A landscape with many valleys, sampled at points; each row gives a point and its height.
A ball rolls from a point to whichever of its 2 nearest points has the largest drop for the distance, and stops where none of them is lower. Distance is the straight distance between rows; heights are no part of it.
Q_150 (h 281): [ 11   0   0   9   8  14 -21 -11   0 -10 -10   2   5 -14  -7  -4 -16   9
   1  -7  -2   7  -2  -8   1  -9   0   3  12  -3 -13  17  -6]
Q_149 (h 250): [  2  22   8  -2 -10  15  14   0   2  15   5  25   0   0   1  -8  20 -14
 -15 -22  12  43  -7   0   1   5 -32  -1 -10  29  -7 -19 -13]
Q_915 (h 220): [-19  -9   3  -6 -17 -25  32   8   8  13   6 -29  14  25   3 -13  12  -4
  13  26 -19  -9   0 -21  -7   2   0 -17  -5   1   3 -20  -5]
Q_87 (h 182): [  8  19  15 -10  -4  14  -2  12  -6  23   1  13 -12   0 -10 -27   5 -12
   2 -26  26  35  19  -5  17  18 -14  16   7  41  -8   6 -15]
Q_216 (h 665): [  4  15   0   5 -10  16  -2  -3   8   6  -5  15   2  -7  -5  -8   7  -6
 -10 -18   8  26  -6   1  -5  -4 -22  -5  -4   9 -12  -9  -6]
Q_192 (h 320): [-11   6   6   2 -24  -7  35   7  18  14   3  -6   6  18   7 -12  24  -5
   2   5 -12  11  -5 -13 -20  -1 -19 -25  -5  25  -6 -31  -2]
Q_609 (h 204): [ -6  21  14   8 -21  20  20  11  11   9  -3  10   6  16 -17 -35  15   5
  -2  -5   4  20   0 -21 -11  -4  -8  -9   7  30  -4 -16 -27]
Q_457 (h 363): [  0 -11  -6  -3   5  -7   3 -10  -2 -11   0 -20   7  -1   0   5  -1   5
   3  24 -12 -18   9   4   0  -5  17   6   1 -21  16  10   4]
Q_938 (h 356): [ 17 -18  -5  -5   7 -25 -10  14 -29  13  -7  -1 -20  -6   8  20   1 -12
  10  -4  27  -7  16  33  30  30  37  18  11  -7  13   9  18]
Q_737 (h 310): [ -6  -6  -1   1  -3  -7   8  -7   5   1   2 -20  13   8  -7 -11   2   1
   4  21 -10 -11  10 -11  -3  -7   3  -3   3 -13  12  -2 -11]
Q_836 (h 671): [  3  16  -2   0  -6  17  -9  -5   7   4  -7  18   1 -13  -4   6   7  -8
 -16 -26   6  32 -13   4   2  -2 -23   5  -8   9 -19  -8   0]
Q_550 (h 252): [  7   8   5   9   5  16 -22  -5   4  -2 -12   7   1 -12 -14 -11 -12   5
   2 -15   9  17   1 -12   2 -11  -7   8  12   4 -18  14  -5]
Q_477 (h 215): [  7 -15   0  -6  -4 -14   1   1 -21   3  -7 -16 -17   5  -1   6   1 -11
   5  13  18 -18  23  20  28  20  33  21  10 -19  21   8  15]
Q_945 (h 556): [-18   5  19  12 -14   3  21  14  11   2   5 -11  16  19 -25 -31   3  13
   1  13 -14   3  -8 -34 -19 -15   5 -15   4  12   9 -11 -27]
Q_117 (h 222): [  7  10   4 -13  -8   3   6   4  -7  19  -1   1  -9   0  -5 -24   4 -16
  11 -13  24  12  20  -1  23  17   2  15  13  15   5   6 -16]
Q_115 (h 501): [  5  -7   6  16  26  28 -30 -14   5 -27  -1   8  -1 -24   6  23 -29  20
  -6  -7 -23  -8 -25   1  -9 -12   3  -3  -5  -8 -15  17   2]
Q_131 (h 805): [  9   9   2  -7  -9   1   0   3  -3   8   2  16  -9  -4   5   4  13 -10
  -9 -25  12  28   5  12   6   5 -22  -2  -3  10  -9  -9   3]
Q_679 (h 460): [  4  13  11  -3   1  10 -14  10 -10  17 -11  -2 -12  -6 -25 -35  -6 -14
  14 -13  34   9  17 -19  26   8  20  46  15  17   0  12 -13]
Q_435 (h 218): [  7  -7 -10 -15  -5 -26  12   4  -9  10   5  -1  -7   6  14   1  14  -9
   5  -7   5 -10  13  11   6   5  -2  -5   3  -7   9  -8  11]
Q_723 (h 797): [ -6  15  -9  -7  -8  -1  10   1   4   8   7  26   2   1  11  10  21 -14
 -19 -20   4  22 -17   8  -7  -5 -30  -9 -18  10  -9 -24   5]
Q_572 (h 450): [  4   5   4  12  11  18 -18 -18  12 -18   2   2   9 -12   1   2 -17  15
 -14  -1 -15   5 -14 -10 -21 -18  -4  -9   3  -9  -7   8  -8]
Q_105 (h 360): [  2  -2 -13  -1   5   3  -1 -10  10 -10   5  11   8  -1   8  18  -7   7
 -13   2 -13 -10 -15   4 -25 -15 -14 -21 -12  -8  -5  -7  14]
Q_632 (h 683): [ -2  14  -8  -7   5   2  -6   6  -2   6  -3  39  -5 -16   7  20  10 -11
 -25 -33   9  27 -20  17  15   3 -26   8 -12  11 -14 -19  10]
Q_525 (h 251): [ -4  10  11 -10 -16   6   1  14 -16  13   1 -12 -11  13 -14 -27   4 -22
  13   3  32   6  23  -7  27  25  27  32  10   6  17   7 -12]
Q_245 (h 306): [ 13  -6   1  12  17  17 -23 -11  -3 -12 -10   2   3 -20  -5   4 -18  11
   1  -7  -8   2  -8  -2   3  -9   5   6   8  -5 -14  22   3]
Q_592 (h 292): [-10   0   3   3 -23  -7  32   8  18  11   5 -12   8  17   3 -16  15   3
   4  12 -18   3  -5 -16 -17  -3 -15 -23   0  16  -5 -25  -7]
Q_733 (h 761): [  0   3 -13  -4 -10  -9  10  -2  11   2   3   8   2   6  12   3  11  -2
  -7  -5  -4  -2  -8   2 -19 -11 -21 -19 -11  -3  -7 -18  10]
Q_519 (h 311): [ -8  -6  16  -9 -30  -6   9  12 -22  10  11 -29  -9  35 -11 -14   7 -20
  14  14  14 -13  36  -1  17  23  30  18   2 -13  24   5  -1]
Q_438 (h 268): [  0  12  -5  10   2  21 -12 -13  15 -10  -3  14  11 -14  -2   9  -7   3
 -19 -13  -5  19 -27  -7 -20 -16 -15 -10  -8  -2 -14  -6  -2]
Q_547 (h 649): [  0   9   1  13  -5  13  -5  -4  13  -3  -3   1   8  -1  -9 -16  -6   8
  -4  -1   1  13   0 -15 -17 -13 -11 -13   5   2  -4  -4 -17]
Q_944 (h 677): [ 14 -26 -10  16  35  15 -24  -5 -15 -19  -9  13  -7 -17   1  30 -27  15
  13  -9  -3 -23 -13  23  16  10   9   5 -11  -5 -23  17  11]
Q_904 (h 431): [ 17  -5   1 -16   1 -17  -3  17 -24  21  -3   0 -20  -9  -3  -1   2 -21
  10 -19  34  13  18  23  33  31  19  27  19  11   7  16   3]
Q_521 (h 170): [ 10  -5  -8 -11  -3 -11   5   1  -7   6  -3  -2  -3  -1   4  -5   8  -6
   5  -4   7  -7  11   8  13   5   2   1   9  -7   5   0   2]
Q_310 (h 733): [  7   6  -7   0  -2  12 -12  -6   3  -6  -5  14   0 -12   1   7  -3   0
 -11 -17   3  14 -10   7  -4  -6 -14  -6  -1  -2 -14  -1   7]
Q_273 (h 608): [ -2 -19   0   1  19  -2  -6 -10   6 -29   0 -24  -1  -8  10  25 -10  17
   9  29 -20 -34  -2  19  -5  -1  35  12  -6 -20  21  23   4]
Q_775 (h 705): [ 11   0  -6 -12   0 -12  -9  15 -13   7   2  29 -19  -7  12  19  10  -6
 -10 -29  15  13   1  23  15  12 -10   2  -3   9  -9  -5  14]
Q_979 (h 348): [-15  -8   9  -8 -28 -22  19  10 -13  11  11 -43  -6  37  -4  -3  15 -18
  16  30   0 -22  28  -3   7  18  22   9  -7 -13  20  -5   7]
Q_694 (h 792): [ -5  15  -7   4  -9   5  14  -7  15   7   4  19  10  -1   3   5  16 -11
 -16 -16  -1  21 -25   1 -17  -9 -28 -14 -19   7 -10 -25   0]
Q_147 (h 169): [  8  20  14  -4  -5  15  -9  10  -3  17  -4  12 -10  -3 -15 -39   2  -9
   6 -24  26  24  15 -17  16   8  -3  25   7  36 -10   7 -20]
Q_328 (h 152): [  2  -9   3  -5  -9  -6  -3   0 -20   5  -8 -19 -14   4  -5  -2  -2 -13
   5  10  19 -12  27  10  27  20  30  22  10 -16  17  12   7]
Q_283 (h 724): [  7   1  -7   4   5  18 -21  -6   2 -11  -8  19   1 -17  -2  18 -12   4
 -12 -20   1  11 -22   6   1  -3 -10  -1  -3  -1 -22   2  13]
Q_747 (h 693): [  1   2  -4  -6   3  -3 -15  13  -9   6  -3  36 -13 -14   9  27   4  -6
 -20 -31  14  20 -13  23  18  12 -19   8  -5   9 -13 -12  17]
Q_211 (h 265): [  1   3   3   2   0   7  -4  -3   1   2  -6  -6   6   0 -14 -20  -6   1
   5   4   6   4  10 -13   8  -5   4   8  11  -7   0   8 -15]
Q_871 (h 238): [-16  -7   0 -15 -19 -28  28   6  -8  18   8 -30  -3  24   7  -4  22 -18
  15  21   4 -15  18  -4   7  16  12   4  -3 -10  13 -16   4]
Q_762 (h 769): [ -4   8  -9   4 -10  -4  13  -8  18   3   6   5   8   6  10   6   8  -2
 -11   0  -8   5 -19  -2 -26 -11 -26 -22 -15   2  -8 -25   8]
Q_451 (h 243): [  6   2  -4  -1   0   6  -6  -5  -4   3 -10  -4   1  -8  -6 -12  -4   1
   6  -7   9   4   9  -4  11  -2   0   8  13  -2  -3  12  -5]
Q_124 (h 502): [ -2 -20 -16  -1  22 -17  -2   6  -6  -6  -4  15   3   6  22  37  -4  11
   7  10 -17 -42  -5  27  -4  -6   1 -20  -4 -18   8   6  28]
Q_718 (h 676): [ -1  14  -4  -3  -3  12  -9  -4   3   6  -5  31   0 -18   0  13   7 -12
 -21 -30  10  34 -21  10   7  -1 -27   7 -12  14 -20 -15   5]
Q_562 (h 509): [-19  11  16  13   0   6   3   0   7  -7   8 -13  10   9 -28 -31  -9  18
   2  21  -5   1   0 -31  -7 -17  23   4   4  -6  12   7 -31]
Q_84 (h 332): [ -5   9   0   0 -20 -10  28   4  13  14   6   7  -1  15  10  -7  25  -8
   0  -5  -5  14  -4   0 -15   0 -25 -17 -10  18  -8 -29   1]
Q_166 (h 456): [  9  12  12 -10  -3   8 -10  10 -13  21  -6  -2 -13  -4 -16 -28  -4 -19
  14 -12  35  10  18  -8  28  18  15  41  16  18   0  17 -12]
Q_383 (h 263): [  1  24  12   3 -14  21  11   0   8  14  -1  19   0   3  -7 -16  17  -9
 -12 -17  14  39  -5  -5  -2   1 -27  -2  -6  27  -7 -15 -19]
Q_274 (h 329): [  3 -14 -11  -8   6 -16   9  -4  -9  -4  -6 -14   0   3   5  10   4   0
   4  18  -4 -25  12  14   8   2  17   6   1 -19  18   4  12]
Q_791 (h 476): [-14  14  21  16  16  10 -13 -14  10 -16   5  -7   5 -17 -11 -17 -24  26
  -1  16 -13  -2  -3 -26 -14 -27  14   1   7  -7   6  19 -29]
Q_345 (h 657): [ 10 -27 -13  10  34   5 -22  -1 -17 -19 -11  17  -5 -10   7  35 -22  15
  13  -2  -4 -26 -13  28  16   9  11  -2 -12 -12 -10  17  14]
Q_82 (h 741): [ 11   0  -8  -3  -1   5  -8  -3  -2  -5  -9  10  -2  -9   3   4   1   1
  -6 -17   4   5   0  11   3  -4 -10  -6   0  -4  -9   0   8]
Q_561 (h 786): [ -4  17  -2  11 -15  11  17  -7  19   8   2  13  12   4   1   0  17  -4
 -16 -10  -3  23 -26  -8 -28  -8 -25 -18 -15  12 -11 -25  -9]
Q_413 (h 685): [ -8  -9  11  11   6   4 -21  -8  -2 -24  -5 -26  -4  -3  -9   4 -12  11
   7  30  -8 -18  14   2   5  -1  40  26   9 -19  15  37  -2]
Q_467 (h 535): [ -6 -16 -15   0  17  -7  -5   5  -3  -9  -2  25   4   4  20  41  -6  11
   1   2 -15 -34 -13  26 -10  -7 -10 -23  -7 -16   4   0  34]
Q_251 (h 638): [  1  10   0  11 -11   9   5  -6  14   2   1   2   9   4  -4 -10   4   2
  -8   1  -6  12  -6 -11 -24 -13 -16 -16  -3   2  -6 -15 -12]
Q_177 (h 622): [ -8  12   8  16 -16  12  13  -1  20   5   3  -4  11   7  -7 -15   4  10
 -11   4 -15  12 -13 -19 -30 -16 -17 -25  -1   8  -4 -20 -19]
Q_28 (h 636): [  9 -27 -14   7  32   0 -15   3 -15 -16  -9  18  -3  -5  12  34 -19  17
  11   4 -12 -31 -11  33  13   6  15 -10 -12 -16  -2  12  17]
Q_952 (h 221): [  8  15   5 -12 -10  -3  19  12  -9  19  16  16 -14   6   3 -10  20 -16
  -3 -19  17  35  16  11   7  17 -20  -2   1  29   0 -15  -7]
Q_465 (h 207): [ 10  11   5 -21 -10 -10  16  20 -19  22  19  18 -12   8   3 -14  18 -22
  -3 -16  21  37  24  14  15  30 -14   2  13  37   5  -6  -8]
Q_612 (h 287): [  0   4  -9 -13  -9 -21  12  11   0  14  11  18  -8  12  21   7  24 -11
  -4 -15   5   2   4  15  -5   2 -23 -12  -8   7  -2 -24  14]
Q_12 (h 326): [ -4   5 -13  -1  -2   7  -3 -10  11  -6  -1  17   5  -5   5  17  -1   0
 -15  -8  -4   2 -21   7 -21 -14 -19 -15 -14  -6  -7 -14  12]
Q_417 (h 271): [ -3   2  12 -12 -21   3  -5  10 -20  10   2 -20 -15  20 -13 -18   1 -23
  12   9  28  -7  32  -1  27  31  32  28  11  -6  19  13  -1]
Q_430 (h 492): [-21  11  18  14  11   5  -4 -11  12 -16   7 -12   6  -2 -20 -24 -19  25
   0  21 -11  -1  -4 -31 -10 -21  19   4   4 -10  12  13 -33]
Q_21 (h 208): [  9  10   6 -14  -8  -1   7  10 -13  17   7   7 -12  -1  -3 -22   9 -18
   5 -21  25  24  22   5  20  20  -7  11  12  22   4   4 -14]
Q_549 (h 451): [  8   4   8 -10  -1   1  -9   6 -14  22  -6  -7 -15  -8 -10 -17  -4 -18
  15  -9  35   9  18   4  32  24  14  35  17  12   4  19  -4]
Q_499 (h 373): [ -2  -5   0   6  12  -5   1 -14  19 -15  12 -14  10  -7   7   4 -10  20
  -5  21 -27 -17  -5 -14 -26 -18   1 -16  -5 -12   9   5  -7]
Q_970 (h 84): [  6  -5  -1  -6  -4  -5   2  -3 -16   7  -8 -16  -5   1  -3  -4   3 -11
   6   7  14  -5  19   7  20  10  18  17   9 -14  14   7   1]
Q_720 (h 180): [  8  14   9  -2  -3  15  -8   7  -2  15  -5   7  -7  -4 -17 -35  -1  -7
   7 -19  24  17  14 -12  16   7  -4  20  13  23  -6  10 -19]
Q_847 (h 457): [ -7   4  10  15  14   8 -13 -13   7 -15  -1 -10   9 -14  -8  -9 -20  19
  -1  14  -9   0   0 -18 -10 -17  14   6  12 -12   4  22 -18]
Q_42 (h 371): [-18 -12   6  -4 -19 -23  12   5  -5   1  10 -42   0  34  -3   3  10 -10
  11  39  -9 -21  23  -7   3   8  22   6 -12 -19  18  -1   8]
Q_857 (h 216): [ 15   2   2  -5  -3   4 -10   0  -7  12 -12   1  -7 -12  -7 -10  -3  -6
   7 -17  18  10  11  -1  20   7  -1  14  14   7 -10  13  -4]
Q_752 (h 581): [-15   9  16  13 -21   8  26  13  19  10   2  -4  13  18 -16 -28  12  10
  -1   7 -15  10 -10 -28 -24 -11  -7 -18   7  18   1 -21 -20]
Q_201 (h 259): [  5  -3 -10 -15  -6 -23   8   9  -4  11   7  14 -12   7  18   5  18  -8
  -1 -14   7  -3  10  14  -1   5 -14 -11  -3   0   3 -15  14]
Q_528 (h 445): [-12 -13 -17 -11   9 -30  11  -1  10  -7   7 -15   8  10  22  15  -3   8
   9  25 -20 -34  -7   3 -14  -9  -6 -22 -10 -12  10  -3  20]
Q_261 (h 290): [ -6  -1  10 -10 -23  -2   3   7 -19  10   4 -23 -10  21 -11 -16   7 -21
   9  14  19  -9  35   0  22  24  28  22   8 -12  22   8  -3]
Q_708 (h 408): [ 14  -9  -2 -10   1 -21  -1  14 -24  17  -3  -1 -20 -10   3   7   2 -18
  10 -10  33   3  19  27  33  34  27  22  17   0  13  11  10]
Q_615 (h 713): [  4  -6  -8   9  15  22 -22  -2   1 -18 -10  26  -4 -19  -1  31 -16  12
 -14 -16  -3  -2 -29  12   4   3  -8  -1  -4  -1 -25   0  19]
Q_704 (h 333): [-14  -4  11 -11 -32 -15  19  11 -16  15   9 -35  -6  41  -8  -6  15 -19
  15  21   7 -16  28  -6   9  20  24  11   1 -10  21  -4   0]
Q_755 (h 778): [ -7  13  -3  11 -12   6  16  -8  21   8   5   3  12   5   5   0  11  -3
 -15  -1  -9  11 -25 -12 -33 -15 -25 -27 -12   9  -9 -28  -3]
Q_156 (h 410): [  5  -5  14  19  30  17 -26 -17   4 -25  -2  -9   0 -28   2  12 -28  24
   6   0 -21 -11 -11  -8  -9 -16  19  10   9  -8  -5  31 -11]
Q_670 (h 701): [ 11 -14  -4  16  22  24 -30  -6  -5 -21  -9  17  -4 -23  -7  30 -25  14
  -1 -14  -5  -3 -22   9   7   4  -3   3  -7   3 -30   9  16]
Q_546 (h 586): [  1 -18  -7  -2  17  -2  -4 -11   4 -23   0 -18   7  -9   9  20  -9  15
   6  23 -20 -29  -1  12  -6  -4  23   3  -4 -19  17  18   4]
Q_160 (h 390): [  6  -7  -7  -1   5  -6   2  -9   3  -9   2  -9  11  -2   4   4  -4   9
   0  11 -13 -11   3   0  -6  -8   1  -7   3 -16   7   6   2]
Q_808 (h 726): [ -3   0 -14   4  11  15 -16   1   1 -10 -14  39   0 -22   4  38 -13   5
 -19 -17   2   2 -28  20   6   2 -15  -3 -12   0 -21 -10  19]
Q_579 (h 288): [  9 -19  -4  -5   2 -18  -7   5 -26   7  -9 -11 -20  -1   8  13  -1  -8
   3   4  24 -14  21  28  30  23  36  21   9 -14  16   9  18]
Q_401 (h 635): [ -3 -23  -1   5  11   1 -11 -10  -1 -31  -5 -26  -3  -4   6  20  -8  12
   7  33 -15 -35   9  19   0   4  41  15  -1 -24  22  27   7]
Q_230 (h 564): [  1  -9 -16  -4  14  -6  -3   0   0 -10  -1  20   1   1  13  25  -7   9
  -5  -2 -13 -22 -12  16 -10 -11  -7 -17  -7 -11  -1  -3  27]
Q_802 (h 752): [  7   2 -11  -6  -3  -3   2  -1   3  -1  -2  13  -3   1   7   8   9  -1
  -9 -11   3   2  -3  11  -6  -8 -15 -17  -7  -4  -5 -11  13]
Q_30 (h 470): [ -3 -16 -16  -9  15 -25   5   9  -3  -1  -3  11   3  12  28  26   1   6
   3   8 -13 -36  -2  20  -5  -5  -5 -19  -7 -16   7   2  32]
Q_326 (h 414): [ -5  -6 -14 -12  -6 -31  13   6   4   6   6   2   0  15  24   8   9  -2
   4   7  -7 -21  -2   5 -14  -4 -17 -20  -8  -4   2 -17  23]
Q_827 (h 237): [ -1  15   4  16   3  28 -20 -17  11 -10  -5  16  12 -22  -4  14 -13   2
 -18 -17  -3  26 -28 -11 -14 -14 -13  -4  -3   1 -21   1  -3]
Q_296 (h 386): [ -1  -7 -14  -7  -2 -21  13  -2   8   0   7  -7   5  10  17   3   2   3
   0  12 -15 -19  -4  -3 -17 -11 -16 -22  -9  -7   3 -13  15]
Q_356 (h 350): [ -8  -8   1   4   3 -13   7  -8  20 -10  12 -22  13   2   6  -1  -5  14
  -2  23 -25 -16  -6 -20 -23 -16   0 -16  -6 -10  10  -3  -9]
Q_151 (h 471): [ -9  14  10   5   1  11 -14   3 -10   2 -10  -8  -4   5 -29 -40  -8  -5
  11   3  21   4  11 -25  18  -4  24  32  11   5   1  14 -18]
Q_196 (h 689): [ 12 -22  -6  19  34  22 -29  -5 -10 -22  -8  16  -6 -21  -6  28 -30  18
   8 -15  -5 -14 -17  16  12   9   3   5 -12  -2 -30  17  15]
Q_327 (h 235): [  6  18  10  -6 -12   3  23   8  -5  22  12  20  -5  10   6  -8  25 -14
 -11 -18  12  42   5   2   2  14 -25  -5  -5  35  -3 -22  -8]
Q_471 (h 343): [ 17 -15   4  21  29  20 -29 -11  -4 -24  -7   0   0 -25  -7  14 -24  15
   8  -4 -14  -8 -13  -1   3  -5  13   9   3  -3 -18  27   1]
Q_431 (h 422): [ -5 -11 -13  -7  12 -18   8  -5  12  -9   8  -7   7   6  20  20  -8  13
   0  20 -24 -29 -10   1 -22 -14  -8 -24 -11 -11  10  -1  19]
Q_653 (h 286): [ -4   2   5   4  -7   4   5   1   4   4   1 -11  12   6 -14 -24   1   3
   3  12  -2   0   9 -18  -1  -5   5   1   7  -7   6   0 -20]
Q_977 (h 464): [  2  17  13   5  -1  13 -16  10  -8  10  -9  -4  -7  -2 -26 -39  -6  -9
  13  -7  28   7  14 -26  22  -1  22  35  11  19  -2  13 -17]
Q_881 (h 330): [ -8 -10  -1   3  -2 -11  12  -6  12  -3   8 -21  15   6  -1  -7  -1   7
  -1  24 -20 -12   2 -15 -15 -10   0 -10  -2 -13  14  -5 -10]
Q_193 (h 195): [ 10   8   7  -1   0  12 -16   2  -3  13 -11   4  -5  -8 -15 -22  -7  -5
   8 -16  20  11  11 -10  14   0  -3  15  15  14 -11  13 -11]
Q_351 (h 436): [-14 -12 -14  -9   1 -35  18   2  12  -1   5 -22   7  15  23   5   1   3
   9  31 -19 -27  -5  -5 -12  -4  -6 -22 -14 -13   7 -14  14]
Q_95 (h 199): [  5  12   3  18   6  27 -25 -12   6  -9 -13  13   5 -22 -13   6 -16   5
 -14 -19  -1  24 -18 -13  -9 -13 -12   8   2   5 -29   7   5]
Q_630 (h 258): [-17  -3   8   2 -23 -12  32  13  16  11   6 -22  13  22  -1 -19  17   0
   9  15 -21  -3  -3 -23 -12   0  -5 -21  -2  10   0 -23 -10]
Q_486 (h 584): [  7 -14 -13  -2  15   1  -8   2  -6 -11  -5  20  -2  -2  13  28  -8  13
   0  -6  -8 -20 -10  20   1  -4   0 -12  -2 -10  -4   3  23]
Q_849 (h 666): [ -5 -19   7  11  11   5 -19 -10   1 -30  -4 -25  -6  -7  -1  12 -10  11
   8  31 -10 -27  13  12   5   3  45  24   4 -19  14  34   2]
Q_545 (h 602): [-12   7  13  17 -22   6  22   5  22   7   1  -8  14  13  -8 -23  10   7
  -6  11 -18   7 -13 -27 -33 -13 -14 -26   3  17   1 -24 -18]
Q_278 (h 738): [ -3   6 -13  -3   2   8 -12   3   3  -2  -7  36  -2 -14   7  31   3  -3
 -19 -23   5   8 -22  17   8  -2 -17  -1 -10   0 -18 -13  17]
Q_786 (h 312): [ -2  10  -1  -6 -13 -14  24   7   2  15  12  15  -6  11  16  -1  29 -13
  -6 -10   4  17   0   7 -11   2 -26 -15 -12  15  -6 -28   4]
Q_89 (h 129): [ 10  -5  -4  -8  -1  -7   5   1 -14   6  -6  -8  -8  -6   1  -1   4  -7
   5  -2  15  -4  12  13  19   9  11   9  11 -10  10   5   2]
Q_144 (h 193): [-20 -11  -2  -8 -17 -29  30   8   1  13   6 -37   9  26   8  -6  14  -9
  16  30 -15 -13   4 -13   1   8   5 -13  -9  -6  10 -20   1]
Q_275 (h 444): [ 13   3   8 -16  -1  -4  -4  12 -18  22  -1  -3 -18  -8  -7 -10  -2 -21
  12 -17  35  14  19  13  32  28  11  32  21  17   7  19  -2]
Q_312 (h 747): [ -6   9 -16  -1   2  12  -5  -8   8  -3  -5  37   7 -18   2  27  -1  -5
 -22 -23   2  19 -33   8   1 -11 -26  -5 -12   3 -17 -18   9]
Q_818 (h 298): [ -1  10 -11   5   0  15  -6 -14  12  -7   0  20  11 -11   4  16  -4   2
 -20  -9  -5  14 -27   1 -19 -16 -19 -16 -12  -5 -12 -13   8]
Q_873 (h 223): [ 10   6  -2 -24  -4 -21  18  22 -26  20  19  10 -11   5   4 -10  20 -24
   6 -16  23  27  28  18  21  32  -2   8  16  27  14  -4  -5]
Q_161 (h 194): [ 11  15  10 -15  -6   5   7  15 -13  23  12  16 -13   2  -4 -21   9 -18
   2 -21  25  38  21   7  16  26 -14  12   9  38  -1   1 -14]
Q_426 (h 413): [  3  -2  -3   6   1   3  -1  -9   9  -8   3  -6  10  -4  -1  -7  -6   8
  -5   5 -13  -2  -1  -8 -12 -12  -4 -11   3  -9   1   3  -8]
Q_288 (h 550): [  5 -12   0   4  23   8 -13 -14   9 -27   3  -5   6 -14  12  17 -20  20
  -1   9 -27 -22 -12   5 -10 -13  12  -6  -4 -14   7  19  -1]
Q_570 (h 801): [  4  11  -5  -9  -7  -2   4   2   1   7   3  24  -6  -1  10   8  20 -12
 -15 -24  10  21  -7  11   0   1 -27  -7 -12   8  -7 -20   6]
Q_892 (h 229): [ 10  10   5  15   4  24 -28  -8   6  -3 -12  10   1 -18 -15  -2 -15   4
  -1 -21   5  21  -8 -14  -4  -8 -10  12  11   8 -29  13   1]
Q_366 (h 247): [ -2  21  12   7 -20  22  19   8  11  14  -2  18   3  11 -11 -27  21  -1
  -5 -10   4  32   0 -14  -8   1 -19  -7   1  30  -5 -17 -21]
Q_936 (h 397): [ -7  -2   5   9  16   0  -5 -15  13 -20   8 -11  11 -12   4   1 -16  21
  -5  18 -27 -14  -1 -15 -20 -21   7  -5  -2 -15  11  15 -16]
Q_257 (h 524): [-19  10  18   9  -7   3  13  10   2  -5   3 -15  12  20 -34 -40  -1  15
   7  18  -8   4  -6 -35 -10 -18  25  -1   1   5  14  -1 -31]
Q_395 (h 411): [ -9 -14 -12  -9  -2 -32  16  -2   4  -5   6 -30   9  12   9   3   8  -1
   8  32 -16 -26   4  -3  -5  -2   4  -6 -10 -16  12  -6   9]
Q_76 (h 374): [ 11 -16  11  24  37  21 -30 -14  -2 -26  -6  -5  -1 -27  -3  17 -24  20
  14   0 -17 -16 -15  -1  -3  -7  23  18   4  -5 -12  33  -7]
Q_854 (h 217): [-20  -7   2 -11 -20 -30  31  11  -3  14   4 -37   3  31   7  -3  18 -18
  17  27  -7 -14  13 -10   3  11  11  -5  -7  -8   9 -17   4]
Q_188 (h 236): [ -2  12   9 -13 -11   3  10  10 -12  17   1  -3  -8   6 -10 -28   7 -16
  11  -3  24  10  21  -7  24  22  12  20  14  13  10   3 -19]
Q_858 (h 441): [  0 -12 -18 -11   5 -29   9   6   0  -1   0   4  -1  10  20  15   5   2
   3   8  -7 -27   1  13  -6  -6  -8 -16  -3 -11   3  -7  24]
Q_619 (h 475): [  6   1   5  15  17  26 -30 -16   7 -24  -3   6   4 -20   2  13 -24  17
 -11  -7 -18   6 -20  -8 -16 -18  -2  -4   1  -7 -19  11   2]
Q_529 (h 362): [ -1  -7 -13  -5   0 -13   6  -6   8  -5   7 -10   7   5   9  -1  -1   5
  -1  14 -14 -16   3  -1 -15 -10  -8 -16  -5 -11   7  -7   8]
Q_923 (h 809): [  9  11   4  -8  -9   6  -4   3  -3  11   0  13 -10  -6   0  -9   8 -11
  -4 -25  18  27  10   7  12  10 -19   6   2  18  -9  -1  -7]
Q_606 (h 395): [ -4  -5 -12  -6  10  -6   3  -9  13 -13   8   0   6   5  16  22 -10  12
  -8  12 -19 -20 -14   4 -26 -16 -14 -25 -12 -10   3  -5  20]
Q_739 (h 568): [  5 -15  -5   0  21   1  -6 -12   2 -21   0  -9   6 -12  11  16 -12  20
   1  14 -20 -19  -7  10  -5  -8  15  -2  -1 -17  10  18   2]
Q_576 (h 262): [ -8  -9  -4 -14 -13 -31  21   8 -15   9   5 -27  -6  19   8   2  15 -14
  12  18   3 -19  18   2  10  13  14   6   1 -19  19 -10  13]
Q_761 (h 291): [  0 -13 -11 -12  -1 -28  15   3 -12   5   0 -18  -6  11  11   6  12 -10
   7  18   3 -27  15   9  11   7  14   6   1 -18  20  -7  16]
Q_850 (h 539): [-24   3  19  11 -10  -2  16  12   7   1   7 -20  14  24 -27 -27   5  12
   6  21 -17  -4  -5 -37 -13 -12  16  -7   1   4  15  -5 -26]
Q_416 (h 658): [  2  11   2  10  -5  16  -7  -4   9   1  -4   6   4  -4 -11 -16   2   0
  -7 -11   5  20   0 -10  -7 -10 -15  -6   3   4  -9   0 -13]
Q_472 (h 609): [ 10 -20 -15  -1  23  -5  -8   1 -13 -11  -8  12  -3  -4  10  27 -10  12
   4   1  -8 -27  -7  26  11   1  10  -9  -4 -15   1   9  19]
Q_224 (h 438): [  0   0  12  16  22  16 -25 -16   4 -18  -3  -5   5 -23  -5  -3 -23  20
   2   7 -13   0  -6 -14  -7 -19  12   9  14  -6  -7  28 -11]
Q_108 (h 432): [  7   2   1   9   7   8 -11 -14  10 -13   0  -3  11  -9  -2  -5 -15  15
  -8   2 -13   2  -4 -13 -16 -15  -5  -8   7  -9  -3   8 -12]
Q_531 (h 530): [  9  -9   0   7  26  17 -19 -13   5 -27   0   2   4 -16  10  19 -21  22
  -3   1 -25 -19 -19   7 -10 -10   5  -8  -2 -11  -3  16   3]
Q_995 (h 391): [-12 -12   0  -6 -10 -22  14  -2   1  -4   7 -36   8  20  -3   3  11  -4
   6  36 -11 -22  14  -9  -3   1  15   4  -9 -19  16  -1   5]

Where does a ball stop that starts at each point below?
Q_274: Q_144
Q_177: Q_95
Q_747: Q_95
Q_786: Q_970
Q_192: Q_144
Q_166: Q_970
Q_257: Q_95
Q_431: Q_95
Q_115: Q_529
Q_938: Q_970
Q_401: Q_529
Q_944: Q_529

Two balls start at each pair of points below. Name the first point that both come to, or write never.
Q_188, Q_977: never
Q_923, Q_451: Q_147
Q_979, Q_653: Q_147
Q_457, Q_936: never
Q_499, Q_531: never
